Each row is a point on a landscape with many valleys, with its height.
A ball rolls from a point to the lowest of its 2 nearest points, and stops where none of them is lower. Distance is the straight distance between rows; heights are no part of it.
vif (h 373): [185 136 175 179  73 154 169 122 108 100 114 172 173 132  86 178 173 102
 117 104 154 112 140 112  94 133 154 140 106  99 138 120 105 180 124 154
  75 102  82 141 117 124 127]
vel (h 216): [169 118 143 168  65 136 138 166 109 188 110 144 174 215 111 149 116 112
  70 108  77 129 157 124 104 150 136 148  94 122 120 102 145 133 107 121
  97 128 119 133 133 113 153]
Mezo (h 362): [117  88 115 123 137  96 117 119 114 100 131 153  77 117 155  71 104 120
 119 146 111  92 190 172  97 131 164 144 201 138 171 125 127 112 132 159
 151 148  26 169 148 121 155]
mepal (h 579): [118  64 154 137 129 113  67 139 135 190  99  94 102 119 102 165  82 161
  86 146  82 164 131 136 142 120 139 158 123 134 146  82 106  86 111  88
 158 111 148 119 175 150  93]
mebir (h 364): [129  85 124  94 184 125  91 139 137 119 122 154 141 170 158  86  81 158
  94 138 151 101 120 156 131 136 192 146 170 103 124 129 121  96 150 146
 169  73  74 176 157 120 133]
Mog (h 430): [148  77 102 102 157 161  47 146  89 164 123 167 100 152 134 145 124 155
 143 122 131 147 101 170 153 129 137 134 176 136 160 110 161  96  98 112
 151 111 115 165 168 128 152]
mur (h 539): [148  92 128 166 103 110 123 112 144 123 160 172  45  54 134 113 124 148
 117  98 112 127 152 104 118 122 126 132 121 106 181  90 149 157 105 142
 137 159 102 118 143 108 127]
rige (h 549): [151  98 135 155 115  55 120 124 117 131 151 167  67  86  90  94  80 162
  71 129  98 132 132 106 101 109 157 183 124 101 220  73 109 138 112 134
 162 145  91 152 166 113 149]
tivak (h 132): [140 160 119  99 159 175 115 111 148 134 132 122 142 131 133 154 162 179
 102 127 153 165 116 109 117  89 135  80 132 141 109 140 152  79 184 113
 178 111 149 146 136 136  78]
Nute (h 512): [ 98 133 116 149 158 120 133 137 114 118 120 106 112 110 112 107  86 158
 115 148 173 149 118 140 126  77 167 125 165  92 150 163  98  88 141 140
 145 128 140 145 137 166 110]
Lenek (h 221): [142 130 139 153 159 120  97 188 149 100  83 142 165 143  87 144 119 145
 137 164 115 167 131 152 155 136 147 174 150 119 153 157 104 112 130 119
 143  99  99 201 120 132 178]
mal (h 300): [107 111 130 103 147  85  87 154 127 112 137 108 129 141 156  90 117 134
  94 117  98 153 106 149 132 156 105 132 109 141 135 102 137 182 154 143
 140 172 164 150 133  77 168]
lis (h 411): [ 83 107 121 121 163 109 125  94 100  96 148  94 146 160 163 135 174  98
 162 119 132 127 150 144 109 144 124  88 178 125  95 150 144 172 174 141
 139 126 157 155 144 109 140]
bef (h 248): [ 91  97  90 125 114  85  95 195 120 159 139 108 141 135 129 116  54 187
  91 126 147 176  81 147 137 148 165 133 151  86 125 119 159 124 149 110
 129 100 167 164 139 135 126]
Bub (h 244): [113 118 106 131 134 135 140 113 141 208 177 121 138 156 132 125 102 162
 109 142 118 130 147  67 101 136 130 106 146  90  34 141 190 119 132  97
 183  82 130 133 138 149  82]
Fofa (h 445): [ 89 122 125 131 166 163 110 119 131 118 115  82 151 159 179 101 162 102
 160 132 145 131 168 164 123 140 145 106 167 144  94 178 119 113 173 141
 143 141 112 164 118 102 135]
fos (h 330): [110  97 120 100 170  80 113 126 113 111 107 135 147 166 118 154 150 143
  68 114  99 160 145 157  69 124 153 110 171 146 142 102 149 145 208 172
 173 114 133 172 150  78 128]
mised (h 381): [ 84 118 114 110  69  87 137 125  74 156 147 101  94 103 159 134 106  83
 152 138 157 119 118 159 146 140 115  99 184 117 152 106 153 123 106 128
  76 166 142  76 162 184  89]
Vusor (h 568): [ 94  81 149 183 160  97  80 134 122 147 132  84  96 102 116 161  98 183
  98 126 102 197 110 124 135 103 144 137 136  92 151 101 111 115 135  89
 182 112 202 151 179 141  89]
ker (h 327): [130 138 152 110  92 134 106 136 126 188 107  81 135 138 146 182 124 120
  83 120  78 163 142 136 150 109 102 114 106 168 111  81 148  83 134 111
 122 177 175  84 148 146  78]
Mabad (h 203): [147 170  99 143 113 203 106 159 150 148 107 119 126 110 144 146 169 171
 117 104 151 185 145 122 113 110 134  85 142 162 118 148 172 101 175 114
 136 129 140 146  97  96 111]
dil (h 543): [ 83  88 103 192  97 160 123 120 109 174 143  77  86  67  86 150 132 166
 130 131 141 178 132  96  76 108 153 104 162  96 117 148 123 128 142  94
 157 101 180 126 125 108  88]
robag (h 315): [ 67 103 108  82 157  60 142 146  93  97  93  99 134 142 162  60  95 115
  85 117 140 103 126 189  88 135 162 136 153 132 146 109  81 152 165 164
 119 137 146 140 118  96 170]
Nuber (h 195): [166 180 135 113 165 132 150 130 148 141  80  86 155 148 131 137 158 126
  90  97  91 129 137 148 119  95 107 146  70 205 141 107 102 106 140 154
 133 197 165 102  77  86 139]
dafot (h 399): [165 140 112 159  82 145 109 197  90 172 106 164 115 139  99 150 108  89
 152 114 120 137  88 151 150 138  90 147 101 150 148  97 137 156  79 124
  62 196 159 117 108 127 170]
kufo (h 533): [144 174 119 138 122 107 168 159 131  96 136 172 166 155 116 113 102 111
 154 151 144  84 103 139 139 141 138 142 107 107 153 156 114 131 113 156
  86 122 108 149  94 166 161]
rurug (h 552): [125 119 102 208  98 153 131 129 144 123 204 171 123 101 141 135 138 128
 195 126 161 137 109 113 142 149 150 144 186  79  90 181 172 182  89  98
 108  83 137 143 116 152 148]
tase (h 632): [143 179 101 155 154 108 122 127 153 128 188 135 116 141 191 126 162 143
 124  96 108 160 146 111 143 109 116  99 156 136 131 143 189 156 157 154
 157 198 151 176 122 113 152]
vaz (h 473): [117 189 127  86 132 129 189 122 130 129 126 103 145 158 162 103 109  99
  63 150 194 129 104 134 121  56 182 109 145  95  94 142 109  37 139 157
 118 165 118 134 116 153  88]
mar (h 418): [111 138 113 156 115  67 189 163 108 115 106 107 196 156  63 107  78 136
 117 133 154 122  81 149 104 149 165 174  86  80 140 137  72 157 120 135
 100  96 173 139  89 146 167]
Bodam (h 452): [127 163 145  68 119 139 115  90 143  91 166 136 154 104 149 182 190 105
 175 126 139 132 119  89 167 138  45  67 133 162 116 119 187 154 141 119
 110 119 127  71 139 146 103]
sosem (h 264): [ 97 121 145 158 151 159 119 130 128 127 106  70 172 178 127 136 157 106
 179 132 117 120 139 158 131 168 123 145  84 140  99 156  91 163 122 101
 122 109 161 119 114 104 159]
Riliv (h 448): [ 94 152 135 107 106 104 190  86 133 107 126 114 111  99 189  62 114  94
  91 128 175 117 140 112 119  98 162 112 148  81 116 133 115 111 145 151
 108 177 105 121 121 150  94]
Zotub (h 503): [141 118 162  90 119 138 145 126 164 108 104 159 135 110  93 111  73 155
 113 177 150  95 122 104 130 122 159 161  95 106 136 126  80  58 118 120
 134  77  64 115 133 151 111]
Mor (h 344): [150 147 158 147 101 101 202  91 117  94 126 143 176 151 118 125 146 115
 104 127 144 101 142 103  71 127 161 148  95  75 123 122  89 170 155 176
 100 125 102 146 117 131 128]
Pem (h 594): [185 150 121 122 140 178  91 124 179 130 164 173  93 112 160 118 172 115
 189  95 108 122 143  99 165 141  63 117  75 187 119 124 157 144  92 104
 145 143 111 107 102  88 158]
kis (h 287): [124 126 138 139  88 103 125 163 114 159 166 120 156 166 159 146  91 149
  87 131 138 139 104 124 141 142 142 123 126  70  99 114 182 126 135 110
 105 122 160 146 153 155 102]
rogo (h 470): [116 149 119  89 180 132 107 117 152 115 147 105 121 136 203  90 123 126
 153 134 151 118 153 134 177 117 126  99 172 152 124 169 151  79 144 135
 147 151 100 138 136 151 122]
zef (h 390): [111 101  88 152 156 116 135  86 108 129 141 136  55  86 139  93 129 117
 161 135 121 104 190 124 103 103 143 113 206 112 138 156 118 114 112 150
 159 152  60 133 132 138 133]
Dom (h 336): [139  67  95  48 197 145 100 123  98 125  95 161 132 169 113 111 107 161
 124 118 141 113  87 174 113 120 175 137 151 130 141 111 115  79 133 132
 170  34 107 125 156 119 134]
kelu (h 302): [127 133 160  64 167 174  84 111 123  90 107 108 180 160 165 152 170 126
 126 113 162 146  72 158 174 124 114  91 112 150 110 125 121  94 164  96
 117  92 176 119 148 122  86]
tepap (h 245): [120 144 157  97 159 150 102 136  98  63 120 120 191 146 135 150 179 140
 139 106 188 143  32 154 173 145  97 112  92 114 141 134 117 169 150 122
  95 104 178 130 122 105 144]
sek (h 305): [ 90 136 112 128 185 127 112 125 123  99  86  89 165 144  85 142 147 113
 189 162 117 133 116 171 141 136  92 121 126 166 128 173  70 131 132 100
 142  90 169 136 108 150 154]
Mumum (h 367): [127 134 125 101  63 133 149 144 114 182  97 108 127 118 101 159  93 104
 124 137 104 112 128 135 129 129 100 119  87 164 104  95 129  98 115 118
  82 130 143  50 120 165  84]
feku (h 455): [112 120 201 178 161 148 126  67 156  64 145  77 146 121 160 127 174 143
 138 131 141 120 147 100 153 119 147 137 104  80 110 156  79 150 138  98
 146 112 157 142 143 119 109]
gez (h 490): [114 137 151  69 107 124 169 116 142 118 115 142 127 117 129 112  92 112
  69 175 167 121 108 126 121  58 163 128 137 103 117 107 107  27 136 141
 135 123  66 125 139 164  70]
Beno (h 198): [131 113 145 136  99 181 116 110  83 181 109  87 158 190 132 147 180  93
 143  90  98 113 144 144 118 156 123 137  96 155 104 126 125 157 106 105
  98 131 172  80 118  94 148]
pip (h 272): [135 133 107 111 110 167  64 181 133 136  76 130 118 105 136 167 171 171
 133 113 120 206 110 157 146 135  87 102 146 195 155 121 163 112 162 120
 131 133 142 155 113  93 152]
Solel (h 407): [166  73 160 127 147 151  63 111  85 103 137 167 116 145 140 126 146 128
 144 114 140 127  97 161 155 126 122 158 116 108 166  95 126 135 101 116
 132 164 113 160 169  95 166]
Gurev (h 343): [130 113 141 156 125 141 144 112 176 110 135 120 120 112 179  70 128 134
 140 115 122  90 174 102 127 177 139 154  82 103 101 143 110 166 118 138
 120 139  97 122 105  91 148]
Zakar (h 393): [114 111 138 128 150  97 164 152 124  85  78 109 198 141  81  87 104 142
  91 126 177 142 103 155  86 127 190 167 104 104 166 127  61 125 154 158
 121  81 136 154 101  93 154]
Kabeg (h 641): [181 185 100 190 139 127 138 124 136 157 185 170 117 147 143 160 151 124
 138  95 109 134 145 107 144 101 144 125 129 122 135 135 169 146 101 147
 133 181 147 146 121 142 145]
lemor (h 197): [116 129 102  65 180 168 138  84 121 168 148 132 143 179 135 125 124 147
 109 127 157 120  97 102  99 108 150  94 126 111  73 149 153  96 144 105
 174  63 142 120 140 128  78]
lufo (h 307): [ 97 109 114 103 119 146 166  61 121 118 141 141 124 107 125 110 177  90
 170 129 145 103 148  92 101 165 114 109 152 108  83 153 129 163 116 159
 106 123  94  90 129 120 110]
zosa (h 396): [162 157 187 154 111 107 169  85 178 104 148 139 157 144 162 137 151  90
  85 148  82 106 202  78 107 137 123 133 120 121  85 128 136 148 159 158
 137 157  73 141 148 147  95]
Tup (h 271): [117 129 106  81 179  83  92 151 134  72 156 169 159 166 103 129 130 158
 132 142 121 137  41 127 141 152  85 126  95 121 128 126 150 191 151 125
 167  65 162 154 138 115 161]
sika (h 332): [154 110 104 123 133 147 125 131 159 134 115 159  91 120 157  91 127 146
  91 107 137 117 185 138  90 119 182 141 163 143 175 130 140 102 153 176
 145 156  39 170 113  84 152]
Zozil (h 341): [138 131  92  80 158  94 114 151 104 129  91 117  98 116 130  74  98 153
  86 100 118 155  71 168 137 117 109 145  96 175 184  88 115 138 124 143
 125 193 178 116 110 102 169]
keta (h 560): [131 163 139 111 142  74 164  90 116 120  99 103 124 148 124 134 127  48
 117 151  78  92 176 168 124  92 118 151 132 185 158 109  74  83 115 157
 124 188  84 111 137 173 134]
liku (h 397): [168 140 143 217  46 124 167 169 124 107 131 162 148  96  42 180 132 119
 123 105 162 148 119  98 102 128 151 128 108  64 135 128 116 171 116 133
  74  87 121 150 119 135 125]
kop (h 236): [167 127 108 103 199 134  75 131 134  83 130 162 133 134  99 121 150 183
 136 121 138 163  33 111 139 140  70 134  69 151 149 101 135 165 140  92
 192 107 178 151 142  92 164]
volo (h 469): [ 63 105 134 109 122 136 168  79 113 130 113  81  99  99 175  34 115 114
 118 123 189  96 137 109 116 125 167 128 141  65  94 156  72 125 125 125
 109 158 129 121 107 101 111]
mes (h 376): [147 151 115 101 115 127 119 150 108 117 112 139 117 117 145 101 127 109
 135 105 146 132  75 163 169 125  87 133  88 162 183 103 125 127 104 151
  74 215 155  99 100 120 154]
vaf (h 417): [132 157 149 160 114 197 111 134 123 125 124  99 111  89 103 167 159 111
 182 136 152 129 115 132 162 118 130 128 131 143 142 159 106 102  87  82
  88 125 168  91 115 150  99]
doni (h 403): [148 109 160 131  56 165 118 143  88 142 119 154 140 126  63 196 158 100
 156 127 110 112 104 118 142 157  83 123  82 140 125 102 135 165  77  91
  78  79 142  51 133 131 122]
fut (h 323): [106 109  89 147 125 127 106 158 117 123 100 130 103  90  94 169 159 147
 163 132 106 173 128 166 109 121  90 104 170 179 167 130 149 143 146 137
 144 129 145 135 108 113 160]
zibu (h 523): [109  57 119 155 101 192  80 169 106 154 145 128 120 148 185 106 126 148
 161 130 178 122 103 153 156 181 159 159 157  71 111 148 160 137  95  84
 110  75 119 158 137 105 153]
Lali (h 378): [146 130 166 142  55  95 145 134 106 126 136 154 139 127  78 204 158  69
 167 154  80 112 145 118 141 149  64 117 119 146 117 105 147 171  94 138
  93 105 124  79 160 173 124]
melid (h 171): [137 168 139 100 138 110 137 178 183 118  85 115 137 101  83 100  62 122
  93 181  83 123 139 145 155 148 107 201  84 187 148 119  57 109 119 125
 104 124 101 136  94 137 163]
vun (h 556): [115  92 124 175 141 121 138  94 110 159 129  92  96  90  71 162 122 189
 112 106 130 167 123  92  82  79 168 133 133  85 149 100 108 120 141  91
 193 100 210 119 155 119  87]
Fis (h 387): [102  77 134 111 176  96 121  80  88  83 128 154 109 142 153  89 115 128
 112 136 150  99 149 152  99 108 187 118 202  72 150 137 115 117 157 154
 162 113  75 184 172 116 135]
tum (h 472): [126  96 146 167 158 133 138  74 105  95 160 124 136 146 149 120 154 154
 147  99 148  94 125 101 117 131 180 159 116  47 129 145  97 178 114 109
 140 100 178 154 139  94 150]
sazo (h 303): [143  72 108  60 139 168 123  92  89 146 103 159 124 140 104 135 141 138
 139 123 151  94 104 153 106 125 151 134 130 120 151 110 144 105 117 126
 133  76 101  86 140 114 123]
lov (h 428): [127 149  57  86 131 143 136 145  79 212 123 138 114 173 106 158 115 126
 153 128 118 112 121 149 109 116 129  93 182 166 115 140 179  88 114 126
 137 117 133  96 125 165 119]
gugi (h 596): [143 190 111 143 124 133 216 102 111 153  89 122 118 117  40 165 129  82
 142 139 132  92 139 120  98  74 137 128 123 160 119 153  72  91  98 162
 105 150 133  83  95 160  97]
zotu (h 478): [148 153 154  98  99 176 124 118 179 147 134 134 118  99 156 158 168 104
 136 117 114 135 177  80 135 127  80  64 121 172  85 117 188 118 147 120
 117 142 106  76 131 132  71]
Seg (h 299): [177 139 132 109 146 144 139 130 162 126 114 175 154 158 131 140 137 158
  75 117 129 130 154 117  97 104 172 133 134 133 142 125 166  89 175 166
 146 122  75 161 121 110 136]
viros (h 193): [142 110 149 116 139 157  86 137 122 105 124 134 146 122 107 153 154 186
 130 115 164 166  52 131 152 126 104 134  77 110 156 102 125 139 125  99
 143  87 179 132 132 103 124]
vopa (h 419): [124 157 194 135 148 104 134 108 189  92 142  91 146 118 161 133 128 135
  59 154  96 143 180  99 138 101 128 125 105 137 104 132 119 105 179 144
 162 171 118 147 150 138  85]
Fila (h 420): [ 99 136  81 145 170 121 141 106 143 149 144 113  81 104 117 119 128 140
 162 146  94 124 171 113  95  98 120  97 167 167 115 160 129 114 144 128
 200 134 105 130 118 136 127]
bezo (h 266): [ 95 130 108  94 126  50 164 143 115 117 123 119 155 166 141  64  76 101
 115 152 114  66 123 170  94 187 140 156 132 143 124 118 107 168 147 173
 116 127  96 140 113 127 178]
Pabuv (h 504): [153 153 139 104 117 135 155  89 166 153 120 113  87 115 167 141 140  71
 120 109  99 107 194 112 141 103 110 105 131 177 121 110 140  74 134 149
 129 203  78  73 138 140  81]
Vimud (h 260): [139 151 127 141 180 151 110 146 155  75  85 124 130 112  86 130 148 164
 168 147 128 148 120 143 149 119 114 148 119 161 163 159  95 105 126 111
 155  92 134 161 101 125 166]
gunos (h 486): [ 79  96 132 148 101 108 184  93 105 120 126 128  77  76 133  35  80 137
 127 136 167  80 135  86  98 135 173 154 121  43 133 138  67 147 100 123
 115 113  94 114 112 133 125]
feb (h 621): [112 149  93 113  70 123 176 145 160 160 137 144  86  52  75 121  61 132
 118 129 147 114 121  73 110 125 112  82 110 106  72 133 142 121 117 142
 103 114 115  95 103 160  65]
kisi (h 262): [165 161 154 115 138 142 113 182 172  80  91 191 164 141 107 156 139 147
 113 160 112 158 160 125 131 133 139 139 159 148 148 152 155  98 183 153
 134 105  59 191 116  99 167]
sib (h 384): [154 103 159 116 185 145  55  93  84  97 146 113 111 153 171 123 162 105
 161 100 132 147 114 162 195 109 100 130 124 131 151 114 110 116 101  99
 131 183 165 136 175 113 133]
vedu (h 631): [129 157 115 132  76  92 160 158 174 125 153 158  91  67 108 129  94 119
 146 129 115 101 131  95 143 132  93  95 107 146 123 114 158 156 104 143
  99 134 117  86 115 154 107]
kitas (h 581): [191 170 108 107 147 187 135 114 158 112 147 203 102 103  99 142 188 111
 212  89 137  91 125 107 151 125  98 108 102 164 144 134 155 159  78 121
 106 101 109  90  96 107 147]
sezo (h 513): [153 138 140  98 140 125 100 167 185 120 147 161 138 143 131  95  62 187
 110 165 120 100  96  90 178 148 136 173  84 109 112 141 127 103 117 104
 151  69  87 139 128 140 132]
ledef (h 274): [144 141 141 103 127 152 113 125 129 166  90 103 150 139 138 183 182 125
  86 105  69 153 163 139 102 114  84 102 104 209 126  98 153 112 172 137
 143 163 141  93 125 100 112]
Gapek (h 566): [135 149  90 135 135 173 143 117 164  93 169 196 104  78 111 120 154 118
 230 122 179 109 117 102 145 141 119 100 170 119 112 181 155 166  93 119
 100  89 101 118  92 149 149]
beku (h 261): [151 112 138  91 126 165 128  78 105 145 128 135 140 145 141 141 175  98
 154 101 122  96 134 131 121 145 119 119 121 136 128 124 151 146 112 130
 111 123 114  80 128 114 124]
fipu (h 527): [ 90 109 120 147 102 171 125 144 109 134 112  91 130  85  98 127 122 169
  90 130 203 187 102 122 102  96 176 109 161  71 125 156 117  74 163 128
 130 110 146 152 122 123  84]
Kefub (h 350): [143 144 152  89 198 152  55 105 130 114 124  95 142 175 183 143 165 110
 152 117 114 151 129 155 192 122  86 111 112 180 119 128 116  79 125  95
 152 138 159 132 168 140 110]
biva (h 349): [ 93 126 143 135  93 165 151 127 149  97  96 117 135  92 101 109 138  90
 171 157 153 107 149 119 113 153 102 111 115 136  91 173  96 153 134 146
  95 108  80 112  90 114 123]
Fuzo (h 522): [133 165 124 103 134  96 135 178 172  93 160 153 162 143 147  77  74 155
 109 146 148 106  77 121 169 153 126 160  79 117 133 146 133 136 124 141
 120 126 118 154 109 138 168]
rogar (h 526): [175 155 154 164 102 106 130 116 139 161 144 144  92 131 144 173 134  68
 123 117  60 119 200 115 138 114 104 125 133 168 136  98 145 109 101 150
 125 195  89 122 158 154 109]
Duzo (h 165): [181 109 153 109  71 105 123 147 120 175 130 192 140 174 121 154 122 121
  56 116  72 115 141 107  97 149 111 142  91 150 141  63 177 150 126 149
 114 142  86 119 144  96 140]
sedo (h 578): [123 170 112  87 160 115 182  97 116 121  96 117 130 134  93 139 134  81
 163 155 113  91 148 152 118  91 111 119 142 180 131 154 102  85 134 171
 135 147 101  95 116 160 124]
Bafid (h 525): [170 122 141 134  96 171 130 127 165 101 122 194  85  60 105 164 137 148
 127 112 150 124 137 102 135 107 133 108 133 111 159 116 158 120 117 132
 109 114  79 119 132 124  89]
Rodar (h 442): [123 150 112 184 126 176 139 120 149 126 159  99 114  82 137 112 156 140
 174 103 146 134 120 108 141 132 125 124  98 120 126 158 112 154 102  99
 115 128 176  96  86 119 124]
Mena (h 320): [152 134 171 125  68 104 112 157 133 161 186 158 141 148 166 160  96 115
 114 155 111 131 106  89 185 152  82 126 109 102  94  87 202 133  92 102
 110 140 138 110 177 178  97]
zotav (h 385): [124 156 169 163 117 152 151 122 125  68  99 116 135  80  85 170 174 112
 152 143 154 126 139 128 132 100 109 112 141 129 152 153  88 132 139 143
  97 134 118 116 112 137 113]
fedos (h 369): [128 122  96 178  83 134 110 182  89 149  98 157  98  97  67 181 127 103
 163 128 123 147 119 175 133 127 119 131 154 146 173 117 118 136  94 133
  73 148 147 133 112 141 154]
duba (h 311): [111 106 147 156 108 172 134 145 159 112 127 108 162 152 159 100 138  99
 177 143 135  86 156 121 134 190 117 156  96 119  66 171 118 160 112 112
 105  91  95 127 100 104 150]
Pav (h 652): [167 215 117 169 155  94 164 120 124 118 164 138 124 118 126 163 142 157
  97 101 131 156  99 111 155  61 131 111 126 120 183 132 155 122 123 149
 134 198 186 129 119 159 119]
zemi (h 607): [137 148 108 108 134 111  96 134 169  97 192 140 102  98 175 115 144 106
 200 121 111 147 120 104 181 143  29  98 126 194 120 133 177 160 114 107
 138 154 124 108 115 124 175]
nere (h 348): [140 104 186 148  97  91  93 111 104 136 160 148 130 142 122 189 137  96
 139 156  80 138 117 122 167 140  73 135 126 126 128  84 159 151  84 117
 129 148 136 118 201 165 117]
Feme (h 258): [148 121 148 194  86 139 128 162 124 168 115 132 158 173  84 173 116 120
 126 143  81 129 149 112 130 139 127 168  98 116  93 133 119 127  80  87
 128  84 134 130 136 156 149]
dapa (h 340): [115 131  99 131 125  85 145 105  57 181 131 101 107 154 125 166 120  89
 152 120 106 115 123 170 145 112 140 139 173 125 154 114 116 121  86 126
  96 172 176 103 154 180 117]
diza (h 421): [130 129  96 209  86 103 185 165 106 122 146 128 139 113  71 120  96 143
 142 106 166 121  97 116 102 144 162 167  96  53 162 143 100 169 100 132
  97 108 163 139  93 130 156]
kunu (h 444): [ 88 128  95 144  94 133 153 116 157 103 149 132 120  59 170  91 156 142
 144  99 165 144 131  98 112 156 114  84 138 107 101 133 166 203 154 149
  91 153 142 110  88 102 121]
Bibo (h 290): [111 106  99 122 160  75 123 157 112 141 115 122 147 164 127 134  90 158
  61 106 122 166 102 156  95 118 183 130 162 108 148  96 139 127 179 151
 149 112 173 182 147 118 132]
Dage (h 538): [105  86 132 220  88 148 103 161 109 150 182 113 135 154 159 150 140 124
 173 134 142 144 112 142 147 159 157 171 184  71  88 175 149 158  93  73
 113  93 159 164 141 135 158]
zot (h 456): [144 149  79  65 171 162 102 155 113 194  72 124 129 181 141 141 116 137
 137 119 104 132 137 171 137 110 137 115 147 202 124 127 147  47 124 116
 142 129 126 117 115 144 136]
sabi (h 619): [143 136 130 123 123 128  80 119 135  99 180 152 109 105 190 136 175 117
 160 113 126 157 136 128 176 120  88  90 157 149 153 131 184 139 124 139
 123 182 122 135 139 116 151]
fupu (h 611): [132 159 107 159  83 106 212 117 130 134 122 145 105  77  35 149 110 115
 103 135 129 132 145  84  72  91 118  90 111 123 102 141 111 141 130 170
 119 137 129 102 105 149  79]
rir (h 415): [ 79 122  97 154  82 114 152 146 109 143 153  96  97  91 164  97 100 130
 136 124 158 130 123 132 131 142 138  99 160  99 128 138 152 156 129 130
  90 163 166 113 118 141 120]
Mube (h 514): [173 133 142  78  97 174 156 126 154 122 125 187 106  72  75 144  93 167
 119 145 161 110 103  90 132  96 141 117 109 102 136 122 142  62 117 120
 123  73  87  92 126 148  84]
sedeg (h 107): [156 192 132 106 187  87 138 125 166 107 102 112 135 121  86 124 117 125
  87 158  55 131 135 129 141  96  97 167  93 203 157 120  87 107 125 149
 150 164 149 123 107 138 151]
Gis (h 217): [104 138 143 126 113  91 133 173 163 119  90 107 169 155 112  95  85  89
 105 187  87 104 172 162 119 183 119 192 114 172 125 139  75 143 143 144
 103 123  76 158 107 130 173]
Bezi (h 253): [119  93 118  93 119  66 104 137 100 169 138 120 104 144 143 104  90 100
 119 133  63 105 127 158 136 172  91 153 124 173 133  75 137 154 109 133
 128 185 136 105 141 113 159]
Padig (h 209): [171 132 140  98 102  73 123 136 106 188 143 166 126 189 144 118  88  85
  79 144  61  91 129 141 120 154 109 175 108 171 143  51 153 135 108 141
 108 174  86 139 151 136 146]
nog (h 454): [145 102  85  99 188 156  57 172 121 177  84 129 126 182 162 111 104 168
 106  99 115 171 111 174 146 138 165 138 138 167 128 115 142  85 137 111
 162 103 138 175 136 108 153]
soveb (h 372): [114 106 194 141 100 110 145  88 188  87 144 106 123 100 188  79 119 102
 116 164 108  91 191  78 135 172 114 141 112 112  87 133 109 142 131 137
 127 147  57 129 155 145  92]
Vareg (h 488): [ 96  59 131 123 150 163 121 102 109 110 125  93 148 145 130  93 138 171
 146  97 180 113  96 114  97 159 185 138  98  61 118 137  91 168 143  90
 150  50 179 140 121  56 140]
lif (h 398): [109 139 101  78 101 171 150 116  83 195  95 102 126 135  73 152 129  93
 135 133 137 124 117 147 108 105 120 104 140 158  90 142 130  68 120 115
 109 120 144  64 104 152  80]
zim (h 544): [130 163 153 167 117  51 128 125 134 153 127 100 117 140 130 148  91  80
 117 178  49 115 187 138 146 121 116 167 153 165 137 111  89 104 100 136
 124 188 101 139 158 205 115]
bemeg (h 427): [132 137 156 109  90 159 116 108 127 137 152 116 146 109 120 182 187 109
 165 108 110 129 105  93 140 156  46  94  68 167 104 100 154 189 118  87
 111 108 165  43 123 111 112]
seli (h 464): [ 80 147 105 179 152 134 157 100 175  83 172 115  95  55 165  59 146 155
 175 116 143 136 146  78 121 132 105 105 116 109 111 169 123 188 130 109
 148 133 158 100  75 121 141]
viged (h 506): [125  94 108 136 130 211  89 140 110 131 127 112 156 156 149 109 169 165
 149  89 188 134  98 153 113 170 168 144 118  93 130 161 137 152 128  93
 119  78 149 144 101  65 162]
vuz (h 361): [113 103 121 112 181  99 138 144 123  98  65  83 133 122 120  56 102 152
  81  92 145 136 130 163  83 105 181 173 118 146 185 103  58 113 143 145
 150 137 157 154 100  64 173]
bopeb (h 446): [ 93 156  80  93 194 153 106 107 169 149 146  96  99 122 166  81 133 144
 164 151 134 136 162 113 121 114 106  71 176 175  84 181 135  78 162 126
 210 127  94 152 124 132 112]
Nomab (h 301): [129 126 107 128 139  36 135 117  67 183 130 115 107 157 113 135  81  84
 141 130  69  89 109 164 142 131 113 169 127 145 160  79  75 140  64 127
 116 182 156 114 147 179 155]
ridu (h 498): [106 106 148 166 151  82 149  92 101 100 139 121  95 105 112  87  80 157
 125 151 144  87 128 122 132  94 176 156 132  57 163 137  69 125  99 109
 155 104 128 120 151 175 126]
Pufu (h 281): [ 78  91 113 157  85 140 147 125 129 155 173 104 135 127 140 101 109 157
 114 140 166 148 125  80  95 167 149 111 149  40  24 157 164 156 138 104
 126  92 142 145 118 116  96]
rupam (h 316): [117 110 136 156  71 124 176 121 114 130 142 130 179 151 131 123 128 135
  96 115 159 123 141  90  80 167 165 131 126  51  85 129 141 186 161 150
  99 111 129 159 129 113 120]
nizaf (h 437): [ 98 137 204 170 166 130 103 112 181  54 113  76 152 108 146 143 148 153
 104 166 123 159 154 116 157 101 122 126 119 114 116 157  89 105 162 105
 166 125 131 158 156 141  91]
nuki (h 374): [118 111 137  86 154  92 105 109 115 114 139 128 155 174 180 150 165 103
 114 123 106 130 154 154 120 146  97  81 178 157 107 120 191 142 186 163
 153 139 114 150 162 111 122]

Call two points neighbours if one is among the 2 nearest of the other. Go from one point of each pair to the other, from neighbour to neighbour, staying as low as possible. Name the highest point that can't be avoided.
tivak / viros -> zot
tivak / Duzo -> dafot
Lenek / Beno -> sek
sedeg / Duzo -> diza

Where does a ball stop that starts at each point below?
bopeb -> Lenek
kunu -> Duzo
feb -> bef
zotu -> bef
diza -> tivak
vun -> Riliv
nog -> viros
zot -> sedeg
mar -> sedeg
